Each row is a point on a landscape with many peaks, with its height.
From any point a climber takes the steepest step (rise divided by distance) to one of its 6 nearest points. It stops when none of these is higher. Distance is the straight distance between rows; heights are no part of it.
kikog height 354: [-40,-20,-160,542,-69,-162,-277,-289,-31,-9]
Bute height 411: [145,-53,-418,420,159,-91,-180,-221,2,17]
fis height 590: [137,272,119,-66,-375,84,112,175,-198,124]
Puz height 666: [85,-32,282,55,-53,351,348,-305,-45,-117]
vik height 744: [23,-131,231,-338,331,2,-401,200,-83,166]
golu height 733: [59,-55,-432,98,-3,-126,46,-401,-349,-303]
Vetun height 732: [54,-111,52,-293,363,26,-346,122,-77,272]
piv height 612: [-58,-131,-250,-167,304,234,-339,321,17,-23]
fipe height 725: [12,297,-88,-137,-250,-400,87,394,-124,-134]
Vavik height 358: [-7,5,-60,174,-181,338,-368,-159,488,-140]
geg height 756: [161,-56,464,-122,74,-100,-392,276,-42,146]
Mut height 588: [9,-154,-257,-124,390,191,-289,246,33,136]
pusam height 336: [-88,129,63,200,4,202,487,258,16,55]
Lapab height 282: [184,85,-67,-269,60,87,-10,-356,-201,194]
Vug height 280: [44,-14,-336,498,-103,-213,-212,-335,-203,-90]
vog height 360: [-170,-31,90,245,-71,172,-345,-272,428,-205]
Debav height 768: [216,152,374,-87,-67,-214,-288,245,-157,256]
Linef height 572: [-430,-380,208,-187,29,-269,254,156,152,133]
ligo height 651: [-82,-113,-208,6,52,54,168,-460,-339,-438]
Tere height 405: [-5,-109,-73,576,37,39,-302,-266,236,-25]
gub height 406: [150,-38,-396,198,352,-17,-133,-150,32,132]
dirud height 287: [215,220,204,-193,-203,2,-80,-1,-234,338]
potam height 518: [112,166,199,110,-170,336,389,41,-63,47]
Zigi height 454: [-126,-163,235,-14,135,196,257,-514,-195,-302]
Beku height 409: [109,-79,-305,468,201,-12,-213,-145,132,29]
fari height 630: [238,105,-7,-293,20,132,67,-394,-179,113]
bul height 343: [182,-4,-226,-162,263,-41,-107,-315,-171,252]
tatem height 738: [-56,254,-30,-128,-297,-154,190,435,-126,-59]
Delu height 695: [116,21,151,-147,-95,315,236,-397,-116,-110]
duto height 673: [122,336,82,-56,-307,-134,34,378,-211,71]
ded height 611: [210,198,146,-200,-234,256,151,-185,-119,173]
takob height 577: [-276,23,-30,19,53,5,445,381,19,35]
Zunu height 705: [-188,-81,2,-403,-216,-393,167,199,99,-310]
nenul height 634: [-207,-172,58,-390,-184,-340,190,217,162,-290]
bigo height 552: [124,-45,-184,-167,345,-18,-174,-171,-128,307]
Lali height 574: [-459,-205,126,-146,175,-242,377,231,98,158]
Laga height 271: [61,-76,-360,188,14,399,-279,223,272,-38]
Degub height 692: [30,-73,-65,-146,26,178,182,-518,-194,-299]
febu height 475: [165,25,-248,-196,116,-15,-12,-421,-189,84]
pid height 404: [78,-124,-213,518,102,151,-256,-78,278,-12]
nifev height 333: [-373,142,94,-25,-2,83,-360,-334,417,-399]
repiv height 495: [182,224,-29,-24,-159,-565,-44,391,-34,-110]
mabi height 344: [28,-87,-255,331,-17,354,-270,52,351,-38]
kif height 714: [170,53,-79,-252,202,-3,-135,-229,-169,350]
zake height 697: [162,-8,-96,-232,39,134,103,-506,-225,-92]
Gomag height 563: [136,270,142,-34,-301,281,241,133,-139,98]
Lig height 378: [58,-70,-133,356,-85,322,-314,-60,441,-91]
Lero height 114: [115,-182,363,-323,202,17,-486,283,2,-98]
duvos height 703: [223,77,26,-251,-43,181,120,-458,-173,75]
Reviz height 567: [-452,-188,93,-206,43,-236,321,268,118,-40]
pumin height 441: [48,-131,-376,165,328,229,-208,156,142,75]
tun height 701: [-257,86,-29,-95,-43,-75,371,435,0,-99]
seguv height 483: [15,163,105,67,-199,262,360,227,-77,8]
tos height 565: [76,94,246,160,-86,369,425,-53,-17,-21]
fugu height 458: [-208,97,32,171,143,56,515,292,77,109]
deven height 376: [-142,-67,103,360,-19,93,-346,-289,416,-163]
puvev height 352: [-123,53,38,102,-161,222,-354,-270,489,-240]
vap height 613: [-374,-21,-10,-68,22,-73,388,405,3,3]
Bugi height 492: [117,-29,-444,248,112,-163,-91,-353,-165,-50]
Duv height 568: [249,131,283,-150,-102,-73,-210,104,-163,328]
tikev height 570: [-316,-457,332,-94,-41,-338,162,97,172,98]
pak height 770: [-107,145,-52,-190,-234,-281,195,387,-94,-188]
zotek height 391: [167,-1,-391,78,233,-123,-67,-335,-165,72]
Nin height 457: [49,28,320,334,21,303,428,-146,9,-2]
ger height 564: [-171,-502,354,35,-164,-402,102,101,124,147]
Gakid height 746: [-103,185,-95,-233,-239,-429,170,342,-34,-271]
takem height 281: [-301,-325,210,-281,-146,-318,199,207,213,-158]
rute height 528: [190,267,144,21,-242,-358,-76,398,-216,64]
nimuv height 740: [326,147,371,127,5,-364,-283,457,-41,-8]
deta height 375: [-172,-85,101,491,-27,-8,-382,-326,306,-83]
Balo height 645: [-274,40,-75,-247,-191,-248,239,402,-2,-206]
lomu height 42: [233,118,61,-293,-52,80,-74,-215,-186,322]
Mafu height 348: [-53,130,150,223,27,220,490,211,-15,42]
vek height 678: [30,-133,-181,-153,448,42,-313,79,-58,229]

Where does a climber stop that starts at each point below?
Vetun: Debav
mabi: Debav
ger: pak
vog: golu
puvev: golu
Gomag: pak
Mafu: duvos
febu: duvos
Zigi: duvos
